A landscape with many valleys, sampled at points; each row gives a point and its height.
From any point a ball rolls to the lowest of the 2 points nearest to it. It stops when none of these is lower. Distance is the straight distance between rows; heights are no part of it.
mal (h 59.6): [ 70 125 136 115 121  85  84 124 110 115 116  94  70  52 117 117  98 119
 111  94 117 105 124  86]
geb (h 59.0): [ 98 131  83  74 126 110  87 105 110 116  96 110 120 123  82  99  82  83
  96 125  73  88 119  99]
fibul (h 61.0): [101  98  99 127  81 106  97  83  94 124 100  97  98  75 104 105 111  98
  75 100 120 106 114 108]
kinen (h 56.6): [125  80  89 119  88 104 129 100 118 108  91  81 103 124  54  87 123 107
  59 103 117 139  96 115]
Zago (h 41.3): [ 95 113 133 100  86 102  99 102  89  88 124  71  80  60  91 135  76 121
 104  81 126 116 112  65]
bimu (h 52.7): [ 68 105 102  99 121  97 103  92  96 114  95 106  68  81 127 118 107  91
 102 121 107  82 102  89]
Zakad (h 48.5): [105 105 103 113  61  91  92  77  95  98 108  94  97  87  83  99  90  87
 118  79 119 112  86  85]
Puno (h 54.1): [ 78 108  98  95 106 116  83  76 100 119 122 102 130  97  88 123 109  99
 115 124 127 113 129  95]
Zav (h 49.0): [100 106  97 128  70 104 109  78 112  96 111  80  94 103  78  90  76 113
 106  99 146 115 140  89]
lizir (h 42.2): [100 107  65 109 109 126  94  88 116 108  98 114 120 125  82  94  98  90
  92 122  92 115  75 139]
bik (h 42.1): [116 103  92 130  77  91 112  76  93  70 111  94  95 114  99  87 108  95
  90 106 106  92  98  95]
zumot (h 62.8): [ 81 105  91 102 122  75 101 115 115  92  97 107 121 143  79  73 106  86
 108 107  80 102  70  85]
Sukes (h 56.0): [114 100 129  85  67  97 103  96  95  90 105 112  79  69 132 130 108 102
  98  81  96  93 107 120]
sim (h 38.4): [111 109  64  92 104 108  79 100  84  65 116 107 105 141 110  88  72  83
 116  92  70  90  79 121]
Gemin (h 60.9): [100 104  95 111  86 109  89  80  91 120  92 114 141  82 103  93 109 100
  76 113  83  96  90 147]
Kelok (h 84.0): [ 76 118 139  79  69  86  86 119  97 109 112 115  74  45 137 127  96 115
 127  79 117 122  76 112]
bira (h 59.4): [107 115 110  75  72  98 104 103 103  65 118 102  67 113 126 118 102  98
 119  84  60  84  69  85]
Vedo (h 29.7): [110 104  98 118 111  71 104  97 109  95 102 101 112 121  96  89 110  91
  98  98 135 127  98  93]
Fiti (h 71.9): [100  96 108  76  96  81  88 128 111 102 112 124  76 107 118 114 101  89
 132  91 116  92 105  95]
zekel (h 88.4): [ 66 103 119 131 101  96  97 104 127 102  99 108 131  90  72 103 117 112
  93 123 125 125 108 116]
nanu (h 73.5): [ 92  84  90  85  74  99  91 110  88 107  90 118  69  93 112  91 108  87
 111  82  73  80  62 113]
pemat (h 35.4): [104  90 114  85 128  61 100 126 110  99 102  99 126 114  81  95 111  95
 108  91 121 118 107  70]
lugag (h 55.5): [ 90  71 130  79  75  88  97 123  97  70 103 110  78 110 134 105 111 105
 117  76  62  86  72  85]
Lovo (h 52.5): [112 116  81 121 100 108 105  79 114 117 101 102 133 116  89 100 117 100
  72 128 100 113 107 137]
gunaz (h 67.0): [133  78  65 117 104 116 101 101 100 111  82  94  97 116  95  63 111 100
  85  77  78 111  58 107]
zofa (h 38.6): [ 91  88 105  82 134  85 108 140 128  91  95 125  96 150 103  91 108  95
 112 117 103 100 103  99]
tida (h 70.9): [ 94  67  82 103  99 106  92 108  93  90  89 112  94 122 106  84 107  91
  98  85  84  93  55 105]
sobom (h 66.8): [136  68  90 113  89 124 112  98  98 108  69  88  95  75  83  75 111 106
  66  80  79  96 100 108]
giguk (h 33.2): [ 71 102 110 109 121  82  91 106  98 108  92 103 113  74 105 103  91 106
 122  91 137 113  82  91]
guse (h 79.6): [ 81 105 105 121 107 104 125  78  94 105  89  70  95  84  87  99  85 105
  90 110 117  98 123  73]
gen (h 53.3): [ 74  68 117  99  84 117  87 112  81 100  78 110  81  53 101 112  85 104
  99  77 108 107  87 108]
tok (h 51.8): [ 93  86 128 137 103  78 112 113  87  78  96  80  91  84 109  90  98 122
  75  84 130 108  98  84]
zuzab (h 45.9): [ 78  94  86 119 124 114 113  91 103 121  73 106  90  84 107 101 109  95
  80 124  94  87  97 107]
Miz (h 65.9): [ 82 123 118 100 137 103 109  83 112 102  99  89 119 111  78  91  99 112
 109 141 126 124 141  68]
fupe (h 34.3): [ 80 102  91  75 136  91 102 146 108  89  98 118 118 149 103  82  88 102
 131 123  86  86  80 113]
kige (h 82.5): [ 66  98 110 125 117 103 108  96  96 105 103  73 116  80  74 101  91 125
  80 122 146 127 118  85]
totap (h 77.6): [ 92  79 119  81  91  75 105 131  83 114  76 119 128  93 120  87  95 102
 111  80  75  78  68 113]
sofub (h 30.8): [131  88  85 102  87  96  90 117  89  95  93  99 108 131 131  88  92  97
  96  61  47  83  78 110]
lat (h 62.9): [105 141  68  70 135  88  90 121  86 101 108 107 112 130 116  94  69  90
 101 117  67  79 105 116]
fug (h 72.0): [ 86 133 128  84  99 103 103  79 102 108 118  87  88  65 118 143 109 108
 110 110  96  92 129  75]
ged (h 42.8): [ 87  96  91 148  53 102 108  83 109  98 120  84  88  92  79  81 104 122
  75 109 138 109 132 110]
zeti (h 31.7): [120  99  73 102 104 103  92 101  98  76 107 108 125 145  90  86  98  91
  84 103  84 109  78 122]
lage (h 72.1): [115  82  76 105  95 130 106  75  86 100  91  81  71  76  90  88 108  91
  82  98  74  85  92  92]
zod (h 56.4): [149  88  66 108 107 131 114  78 107 112  96  84 104 113  87  89 119 110
  53 124 104 112 119 122]
suvek (h 33.1): [101  89  88 140  66  99 106  84 103  91 105  91  93 102  72  69 123  98
  65 102 117 108  95 107]
pobuk (h 38.2): [ 89 115 123  82 121  79  79 115 104  95 117  92 102  64  98 111 105 108
 146  85 129 115 108  84]
divon (h 46.5): [ 98  75 101  60 114  97 101 127  85  76 106 104 108 128 121 108  89  97
 122 107  78  72  76  97]
fid (h 38.0): [ 87  99  94 103 136  91 119 113 113 112  77 107 110 116 102 100 104  95
  90 120 103 107  79 113]
Pati (h 71.7): [ 77 132  91 104 133 115 108  76 111 112  97 100 116 126  75  85 102  93
  94 150  96 114 116  83]
goga (h 52.6): [ 74  81 136  77  84  83  99 148 108  91 101 111  70  94 123 105 101 114
 143  72  89  86  74  83]
fibu (h 81.1): [109 105 112  99 109  74 102 116 119  91  86 106 141 117  92  94  89 101
 122  78  74  91 101  92]
bipo (h 65.8): [123 130  73 102 133  95 107  91  98  99  91  96 106 132 121  88  83  90
  86 112  79  86 103 105]
kip (h 76.4): [ 91  74  98  76 105  71 107 154  94 112  89 120 117 128 126  83 108 111
 110 106  93  74  67 121]
Tenik (h 43.0): [106  69 106  78 119  92 103 125 115  74 105 111 107 154 126 101  92 102
 133  91 102  99  95  85]
bon (h 53.4): [116 100  63  92 109 127 104 103 132 121  84 103 100 140  58  91 109  90
  85 114  92 139  81 129]
Zube (h 81.7): [ 73 115 119  74  69 110  86  88  93 114 115 111  81  53 118 140 106 101
 121  94 102 101  83 104]
Fud (h 57.8): [ 87  87 130  97  67 121 104  91  68  94  89  87  65  46 114 118  92 113
  76  79  96 114  86  98]
baf (h 73.4): [ 82  99 107  64 103  93  93 135 101 107 116 128  91 104 114 106 103 104
 152 127 117  74  94 113]
vili (h 85.5): [120  73 101 118  85 110 111  97 107  74  87  83  98 128  78  88  92  98
  93  78  80  94 109  72]
Vib (h 61.8): [127  97  51 102 112 121  99 111 118 109  90  92 105 155  67  67 100  95
  85  86  70 125  63 105]
Giti (h 77.0): [ 87  75 109 128  87 108  86 109 109  88 100 110  92  91  80 102  98 101
  96  91 139 127  98 107]
tor (h 52.8): [ 99 115  83  97  97 106  89  94 104 112  97 110  96 102  84  97  97  76
  91 105  70  78 104 106]
gupil (h 85.1): [ 66 107 135 135  96  94  93 110 107  96 104  90 105  61  80  98  94 122
  92  99 122 113 121  99]
Tato (h 60.1): [123 115 110  95  87  96 106  84  87  80 104 105 100  90 134 116  98 102
  93  94  61  77  96 120]
gimu (h 58.6): [ 79 106  99  99 101  79  89 120 112  99  93 118 105 107  91  79 101  85
 111 104  62  72  81 102]
pul (h 55.0): [106 105  85 117  61 116  88  63  88 110 115 101  81  73 100  99 115  90
 101  90 100  98  92 111]
Nane (h 61.2): [108  79 105  94  88 129  99  89  98 120  87 100  64  61 109 123 105 103
  88  88  93  87 119 108]
dizog (h 53.5): [ 97 117 116 125 107  98 112  81 114  76 107  89  91 109  93  99  80 109
 131 108 142 123 134  73]
fofod (h 74.0): [ 80  71  92 111 101 108  92 112 104  94  93 110  71  99  88  94 116  88
  92  95 112 103  82 102]
Guv (h 25.7): [113  89  64  76 101 100  87 142  94 102 106 110  95 154 117  80  83  94
 101  82  57  76  79 113]
popil (h 62.2): [108  80 110 119  72 133 115  79  79  99  91  80  70  53 105 108  93 122
  74  81 105  98 120 103]
voli (h 47.8): [112  84 115 124  84  75 109 103  94  86  88 100 101  96 108  88 114  95
  79  79  93 103  93  99]
vado (h 21.9): [133 115  86 102 113  91 105  86 108  93 100 102 129 148  89  88  95  92
  94 115 116 124 107 100]
lida (h 66.3): [103 111  90 113  85 111  97  58  84 119 126  87 108  91 103 106 128 102
  73 123 108  91 134  98]
pak (h 56.5): [ 70  96 123 119 117  96 100 116 102 112  86 108  71  65 120 115  97 106
  85  94 112  92 116 101]
Zodig (h 67.2): [116 132 107  62 124  89  85 105 111 101 120 117 109 109 108 105  98  94
 142 118  96  90 128 100]
tebil (h 46.3): [120  82  72 119 101 139 115  83 117 125  90  82  87  99  69  90 117 111
  63 109 128 127 115 104]
bara (h 87.8): [124 102  84  85 104 119 104  89 101  86  95  93  89 139  77  89  78  78
 101  92  76 100 110  69]
dumu (h 69.9): [125 106  90  74 108  97  90 107 113 105 105 127  94 133 112 102  89  77
 126  99 114 100 114 103]
Nim (h 77.1): [ 85 134 108  80  74 119  89  71  99 107 129 106  88  75 122 142 117 100
 107 115  74  86 106 104]
Lig (h 31.8): [ 81 108  93  73 145  85 105 113 102 115  98 108 124 103 107  98 108  99
 121 133 115  93  91 108]
zesup (h 60.8): [ 81 113 117 103 140  96  94 102 114 106 113  88 132  83  89 108 116 123
 121 122 133 119 133  94]
sel (h 83.3): [117  96 103 112 107  93 119 103 110  75  89  83 140 141  73  85  88 104
  90  90  78 103 100  82]
ragur (h 71.8): [106 133  92 107 119  98 108  81 110 113  96  99 137 100  98 100  80  96
 124 108 106  95 116 104]
Gof (h 43.3): [108 118 108  88  86  95  88  88 106 100 120  99  92  81 106 130  89  91
 140  82 125 110 107  86]
zop (h 46.4): [ 92  94 144 107  87  65  93 118  99  71 109  95  98  80 105 100 109 112
 118  69 100 109  98  79]
biz (h 90.5): [108 117  84  95 109 126 101  68 103 101  96  92  80 121  87  91  89  85
 100 124  98  99 137  69]
pofe (h 35.3): [ 73 101 132  94  97 111  75 106  95 109 112  90 100  49  82 138  83 111
 109  88 117 108 125  82]
rorod (h 61.9): [126 114  64  95 111 122  94  59  80 109 114  88 105 111 108 100 103  88
  77 125  95  95 121 107]
sabun (h 49.9): [115  93 107  73 113  89 105  92  79  72 108  92 107 110 113 114  96  88
 103 107  90  89  94  81]
sebo (h 68.7): [105 130  83 118 120  76 108  90  98 105  88 100 132 105 113  85  92  95
 105 105  84  87  83 110]
Sefef (h 64.3): [148  99  55  98 119 134  98 102  99  96  94  97 102 118  91  79 105 102
  61 107  64  97 111 134]
difu (h 46.2): [105 101 103 114  67 103  86  95  89 106 122  82  62  71  90 115  86  99
  92  74 131 118 108  77]
Ses (h 79.3): [ 96  96 118  97  97  87 107 101  94  88  80  98 116  88 112 102  82 100
 124  74  74  85  79  88]
kelip (h 30.3): [ 86  93  68  78 110  95  98 159  98 104 104 117 111 162  93  72  91  99
 103 113  70  83  67 121]
gir (h 72.2): [134  92  84  98  92  95  95 104 113 116  94 110  97 117  95 102  97  81
 100  70 115 106 106 101]
danem (h 28.8): [ 79 100 102  85 127  69 106 121  96 120  89 110 105  91 128  94  98 101
 133  98 115  88  78  97]
magu (h 32.8): [115 112  80 103 116 103 117  75 101 122  91  83 106 124  83  90 106  93
  72 126 129 128 120  89]
zakog (h 62.7): [129  68 102 122  69 107 122  98 100  97  78  82 122  94  75  86 108 117
  61  80 109 117  99 112]
Muvam (h 75.1): [ 87  87  92  83 107 102 103 139 100 118  86 129  98 111 122 102  97 104
 116 121 103  63  85 137]
fupa (h 49.7): [ 72  78 140  91  89  80  93 129  90  91  87 116  83  74 119 101 101 111
 105  71 103 103  87  98]
lor (h 76.6): [110 106  83 114  96 112 123  57  74 102 100  63  86  89 103  97  93 100
  90 108 103  87  99  76]
lipi (h 42.4): [111 112 115  85 129  73  99 102 105  81 103  94 118  98 121 101  95 111
 150  86 112 104  97  81]
Dute (h 44.8): [ 63 102 121 102  84 115  86  76  97 123 117  96 124  64  79 126 107 110
 100 108 104  97 128  91]
gafi (h 43.6): [114 101  73 101 110 107 105  92 107 135  93  99  91 104  79  93 121  77
  63 111  97 102 114  97]
mig (h 55.1): [121  94  80  72 102 111  92  72  66  96 113  92  96  89 109 116 106  83
  89 112  91  90  85 104]
zeri (h 52.1): [111  96 126 113  71  88 106  92  86  96  93 103  72  67 123 103 122  98
  63  85  87  91 109 107]
zemem (h 41.0): [ 85  96 128 100 101  74  96 114 107  79 105 100 116  85  67  96 109 100
 107  96 105 103 112  73]
torip (h 50.5): [101  95 143 122  59  85 108  89  84  58 110  89  90  71 103 103  99 121
 101  74 111 113  94  89]
nusug (h 63.8): [104 124 111  74 102  86  91 102  98  88 111 112 118  92 115 115  93  98
 122 110  68  72 103 121]
nar (h 66.7): [111 111 108 103  97 123 111  71 105 109 105  94  77  84 119 141  95 101
  92 107  98  85 139  95]
zenis (h 55.3): [107  91  75 113  92 140  90  74  93 136 104  86  90  84  85 108 105 105
  81 100 138 116 125 101]
seb (h 63.9): [ 98  86 110  79  83 112  97  98  77  85  90 127 105  84 130 107  98 102
 100 104  73  75  85 143]

For each start below, name the point where the ball stops.
rorod: Guv
gupil: tebil
bara: dumu

Call two points neighbours if one is among the 2 nearest of the other. Go from one point of each pair to the other, from neighbour to neighbour, staying as low as possible. Name the highest point that can't be avoided.
danem / pofe: Zakad
vado / Nane: popil
Guv / zeti: sim
pobuk / tebil: fibul
suvek / vado: tok
